A landscape with many valleys, sampled at points; each row gives a point and its height.
From any point a ball takes the steepest step (drop divided by distance) to one of its 2 nearest points. It stops when none of these is lower. Distance is the straight distance between rows; heights are no part of it.
nilif: [ 68  91 125 156 171 129  88 163 141 158 179 127 143  52 135 170 108 146
 127 136]  height 502
gili: [155 119 151 131 113 147 121 113 149 116 155 131 129 100  99 166 123 170
 149 138]  height 450
rusu: [ 54 102 115 142 161 119  82 187 124 184 183 124 146  59 140 144 131 138
 116 101]  height 599
lud: [155 163 115 150 106 163 155  89 184 119 128 123  88 130 107 137 148  80
 122 143]  height 858
Vem: [153 144 127  95  82 124 157 131 107 122  93 116 140 184  97 109 136 129
 122 105]  height 239
tokuz: [124 135 130 152  86 134 111 126 137 151 112 120 116 104 138 124 131 116
 119 108]  height 444
norup: [142 120 171  63 146 129 127 128 102  94 136 155 181 143  85 162 104 170
 170 133]  height 208
kige: [162 161 122 107 110 159 181 113 151  98 119 118 135 189  96 133 113 129
 133 146]  height 148
fevi: [146 159 133  61 131 115 158 168  76 119 128 142 160 203 102 103 146 146
 131 110]  height 297
devi: [173 133 118 144 128 126 190  58 186  72  84 111 106 172 101 146  95 102
 134 183]  height 308
Givug: [143 151 115 143 110 164 130 145 139 156 172 133  93 111 114 128 187 120
 110 123]  height 823
Redum: [101 150 111 160 111 107 102 155 160 180 207 102 111  53 138  97 141 124
 133  82]  height 678
Sumu: [129 156 131 118  96 127 107 160  99 166 124 148 128 127 141 101 152 126
 124  90]  height 278
ved: [126 140 115 174 148 140 134 120 157 122 164 121  63  91 142 121 172  87
 106 131]  height 915
tukil: [112 138 136 135 142 121 103 171 104 159 170 146 111  94 147 110 172 132
 120 102]  height 884
tosam: [138  96 143  99  77 120  88 151  86 155 111 141 153 100  90 147 127 163
 145  87]  height 22
Nize: [124 100 138 134 134  91 115 123  74 124  87 126 111 148 159  88 170 115
  96 115]  height 908
nuvi: [103  97 150  95 107 128  75 155  93 160 130 155 171  82  98 169 120 157
 148 102]  height 161
zosu: [170 127 126  68  84 121 171 130 109 105 113 107 160 182  55 138 123 168
 141 109]  height 234
fot: [107 129 113 161 101 133 102 136 182 175 204  97 120  45 113 138 125 147
 139 102]  height 620
Gosu: [148 136 126  50 109 107 173 151  86 107 117 112 181 205  67 120 123 159
 136 106]  height 263
kotip: [105 111 139 131 159 135 114 133  93 109  96 143 137 147 170 126 116 122
 118 142]  height 387
givur: [116  93 163 134 162 119 105 131 104 104 141 140 125  92 133 153 129 149
 131 143]  height 465
rilu: [151 171 112 152 120 142 153  71 191 115 122 131  73 120 116 110 149  36
 119 131]  height 867
sodo: [101 116 139  98 120 128  84 177  71 167 108 167 158 121 131 133 140 137
 124 100]  height 285
nates: [142 106 166 102 115 123 108 118 117 114 130 140 155 104 100 159 112 171
 152 117]  height 411
taka: [127 131 122 173 103 137 113 103 205 152 176  99 113  50 124 147 106 134
 145 126]  height 569
tebi: [135 104 143 112 119 109 138  92 103  93  69 112 167 176 140 106  92 134
 133 139]  height 99
tegar: [103 114 144 105 142 123  97 148  70 136  85 152 161 150 158 113 128 127
 121 115]  height 352
bis: [146 137 126  95 119 131 177 116 126  91  90 109 162 204 107 132  91 139
 129 144]  height 182
fak: [128  99 140 102 112  95 116 147  55 139  88 140 130 154 123 103 165 134
 106 104]  height 913
Donuk: [126 161 107 146 120 133 111 168 130 185 179 140  85  96 141 107 198 116
 106  99]  height 856
bil: [146 156 117 108  97  86 157 130  96 139  73 127 110 189 137  62 171  92
  99  98]  height 233
kovek: [122 121 120 157 163 122 136  89 120  89  86 122  97 156 189  81 127  79
 116 149]  height 372
Lan: [126 142 139  71 140 101 147 151  69 113  97 138 171 206 133  88 121 133
 129 110]  height 324
muki: [140 120 123  87  89  94 153 121  81 116  70 108 154 198 115  87 126 127
 120 106]  height 220
suze: [149 154 136 134 122 113 145 105 131  95 123 126  91 144 142  86 148  96
 123 119]  height 334
migez: [143 173 144 109 130 162 117 159 116 139 177 159 140 132 132 121 145 146
 151 120]  height 438
reta: [178 136 118 157 134 141 176  71 204  84 105 134  99 145 111 165  84 124
 150 199]  height 274
rel: [130 110 147 155 161 126 120 117 130  90 156 129  99  88 143 136 123 136
 136 152]  height 420
Kipit: [124  89 152  60 124 107 126 120  77 107  74 137 202 173  92 156  91 157
 147 129]  height 282
kamo: [121 163  94 162 119 176 118 141 172 177 192 125  93  89 130 128 174 100
 115 120]  height 787
torez: [137  99 122 103 125  93 161  78  95  85  63  85 169 211 134  84 102 125
 120 146]  height 127
vuz: [ 95 167  76 171 155 164 121 156 178 182 190 129  75  89 161 116 175  79
 105 113]  height 719
mafof: [ 66 121 107 143 159 105  83 193 111 196 172 137 124  72 166 111 154 126
 108  85]  height 656
zivo: [103  81 145 130 114 129  83 136 124 160 125 135 157  66 109 186 103 163
 133 127]  height 288
vir: [126 116 129 162 151 164 118 130 162 132 176 138 116  78 120 185 116 154
 138 169]  height 449
Motok: [139 120 137 141  99 151 104 131 148 151 181 123 128  67  98 160 140 162
 138 119]  height 501
Kuvos: [143 114 153 130 112 131 119  94 145 109  94 133 158 127 134 156  70 156
 152 147]  height 121
tive: [ 70 139  77 183 171 134 116 165 172 173 190 106  87  71 168 115 147  91
 100 110]  height 615
Tivok: [157 171 126 123  97 104 148 124 120 132 114 131  91 153 130  73 172  94
 114  99]  height 289
kibur: [128 135 121 164 128 105 126 117 131 128 132 120  67 102 148  92 181  84
  98 107]  height 898
fubaf: [165 139 127 115 132 153 183 108 162  88 114 125 143 185  92 171  90 150
 139 177]  height 104
ralap: [177 147 135  88  99 176 139 122 140 128 163 137 159 146  71 163 131 177
 162 134]  height 296
risa: [136 132 106 102 118  91 187  93 110  89  71  85 145 223 127  74 122  93
 104 130]  height 156
kabar: [139 154 152 103 159 169 131 144 120 103 160 161 148 145 126 144 116 147
 160 146]  height 477
fogok: [132 155 114 142  83 130 116 139 134 170 118 130 100 114 138 103 163  95
 108  90]  height 377
fupu: [ 88 127 114 156 124  99  92 156 118 183 130 125 111  88 180  89 148 110
 106  84]  height 328
Futo: [122 126 122 144 145 182 103 148 158 160 215 136 130  75 112 171 145 159
 141 154]  height 333
gunom: [102 118 114 167 163 125 113 113 123 114 102 127  94 122 199  99 133  84
 104 134]  height 409
Betav: [120 132 137 138 148 108 114 155  92 131 125 145 103 125 164  95 167 120
 103 109]  height 900
tol: [152 119 130 121 162 130 179 103 146  69  92 128 145 187 115 165  68 150
 144 196]  height 53
dov: [143 153 153  80 149 111 138 161  72 113 141 159 137 174 126  98 161 142
 134 112]  height 329
depu: [144  91 113  75 109  89 188 105 113  91  74  75 188 211  78 140  84 154
 121 144]  height 235
sapef: [158 107 148  72  82 119 117 144  79 130 113 142 159 134  64 151 136 173
 149  90]  height 129
ser: [158 150 128 112  79 157 152 125 135 126 109 125 131 162  96 138 132 131
 123 119]  height 197
Nemel: [ 81 156  78 168 130  84 112 171 160 214 180 109  86  71 163  74 170  91
 103  69]  height 815
vilir: [127 147 130  96 126  99 131 152  68 140  86 146 143 187 161  71 148 119
 118 105]  height 353
zubil: [ 94  80 139 160 145 123  94 130 149 148 140 125 140  61 131 189  96 158
 127 155]  height 394
Buze: [136 128 168  76 153 109 129 141  75  93 130 149 160 155 117 112 130 152
 150 117]  height 357
dozef: [146 116 151 156 131 132 119  94 174 113 118 139 138 100 136 181  67 161
 158 171]  height 136
Bebup: [138 101 157 105 130 111 126  83 121  90  79 125 182 158 135 136  62 154
 156 151]  height 60
sefi: [127 112 137 152  97 124 113  96 144 126  90 116 130 113 147 127 106 121
 124 128]  height 480
mazo: [137 126 106 103  99  90 164 108  90 122  58  99 135 210 126  71 148  94
  97 113]  height 187
pirak: [ 99  95 130 171 190 141 105 129 142 111 129 141 122  96 167 169  83 132
 137 184]  height 466
lir: [106 103 108 198 188 140 118 131 182 122 146 137 104  71 162 182  72 131
 143 202]  height 526
kazo: [144 124 162  84 175 131 148 121 109  62 129 145 167 165 105 157  84 166
 168 160]  height 155
kaza: [ 74 132  94 177 151 107 104 153 153 171 154 109  92  75 185  93 147  90
 100  95]  height 491
Sef: [133 166 120 117 123 174  97 171 125 181 202 157 136 109 125 125 170 145
 139 112]  height 345
dafud: [148  98 145  91 180 115 166 106 127  61 103 135 169 179 105 169  63 170
 163 193]  height 105
Vib: [105  94 132 157 184 139 113 115 114  95  96 138 130 127 184 140  89 121
 125 172]  height 421
zofe: [106 138 101 188 167 168 125 130 177 123 157 127  80  92 165 144 113  93
 126 164]  height 589
vaber: [ 66 114 110 156 177 127  90 173 114 159 144 137 115  91 189 120 139 119
  99 110]  height 561
robu: [162 135 137 153 123 151 146  85 181  98 118 133 119 130 125 164  84 142
 150 175]  height 222
dig: [140 124 160 104 117 119 120 126 100 107 118 136 154 136 123 125 119 153
 142 119]  height 382
pap: [155 136 143 146 142 128 145 102 137  76 137 120  90 125 135 114 131 117
 136 143]  height 370
Bodom: [137 147 118 157 113 112 138  76 166 122 101 119  74 115 138  91 157  49
 109 118]  height 878
tib: [114 134 126 114 138 184  87 166 131 175 210 153 151  87 107 163 158 154
 145 132]  height 107
begut: [129 125  98 193 181 167 137 120 192 109 149 137  75  91 154 170  89 108
 143 206]  height 574
Kaze: [102 133 114 172 164 158 114 143 167 140 190 126 102  73 148 149 123 124
 129 148]  height 531
Mado: [126 122 133 168 113 135 113 101 172 131 134 116 115  80 144 147  99 127
 136 138]  height 518
Bive: [106  85 157  83 148 114 107 107  74 106  73 143 196 164 141 134  89 140
 145 143]  height 309
tumo: [160 137 152  75 109 144 143 126 122 108 127 137 174 159  83 155  98 178
 164 126]  height 250
kop: [156 125 127 134 112 116 171  61 158  81  74 101 111 167 112 120 108  99
 125 155]  height 327
meka: [100 113 124 144 115 139  91 157 146 177 196 119 137  50 105 156 130 160
 137 108]  height 562
lem: [150 159 112 133 110 148 169 102 154 112 104 122  93 164 108 117 159  79
 104 132]  height 850
kob: [110 138 128 113  97 139  85 178  99 184 142 156 144  97 129 127 144 140
 128  90]  height 132
gom: [139 120 128 148 127 117 145  68 136  91  74 112 110 156 156  96 115  88
 121 148]  height 348
Ruli: [148 141 125 136 116 152 150 129 125 120 128 129  90 141 114 129 174 111
 104 129]  height 842
Sivef: [157 120 116  94 117 117 196 100 147  90  81  93 167 206  80 155  77 155
 130 165]  height 207
von: [ 96 132 117 171 158 142 107 141 138 135 137 128  96  96 180 118 132 101
 107 126]  height 472
rulo: [ 69 144  85 176 148  86 111 171 170 190 212  92  99  58 154  79 148 107
 119  80]  height 746
rumu: [132 136 116 147 107 101 132  93 127 135  87 119  77 136 147  83 178  62
  90 108]  height 886
ruzum: [ 86 116 134 133 121 113  79 160 100 170 129 138 143  83 159 118 130 132
 122  92]  height 116
raz: [132  86 136  78 123 103 159 116  88  98  70 108 185 196  89 144  99 157
 127 141]  height 258
minu: [163 180 113 123  93 138 148 129 136 147 146 137  84 144 109  92 197  92
 114 105]  height 351
Dof: [166 109 139  96  73 132 140 120 111 122 104 121 144 144  67 157 125 169
 136 113]  height 189

For each start below, name the point where the ball stops.
rilu -> ruzum
Betav -> ruzum
begut -> kob
Kipit -> tol
taka -> kob
mafof -> Bebup
ved -> Bebup
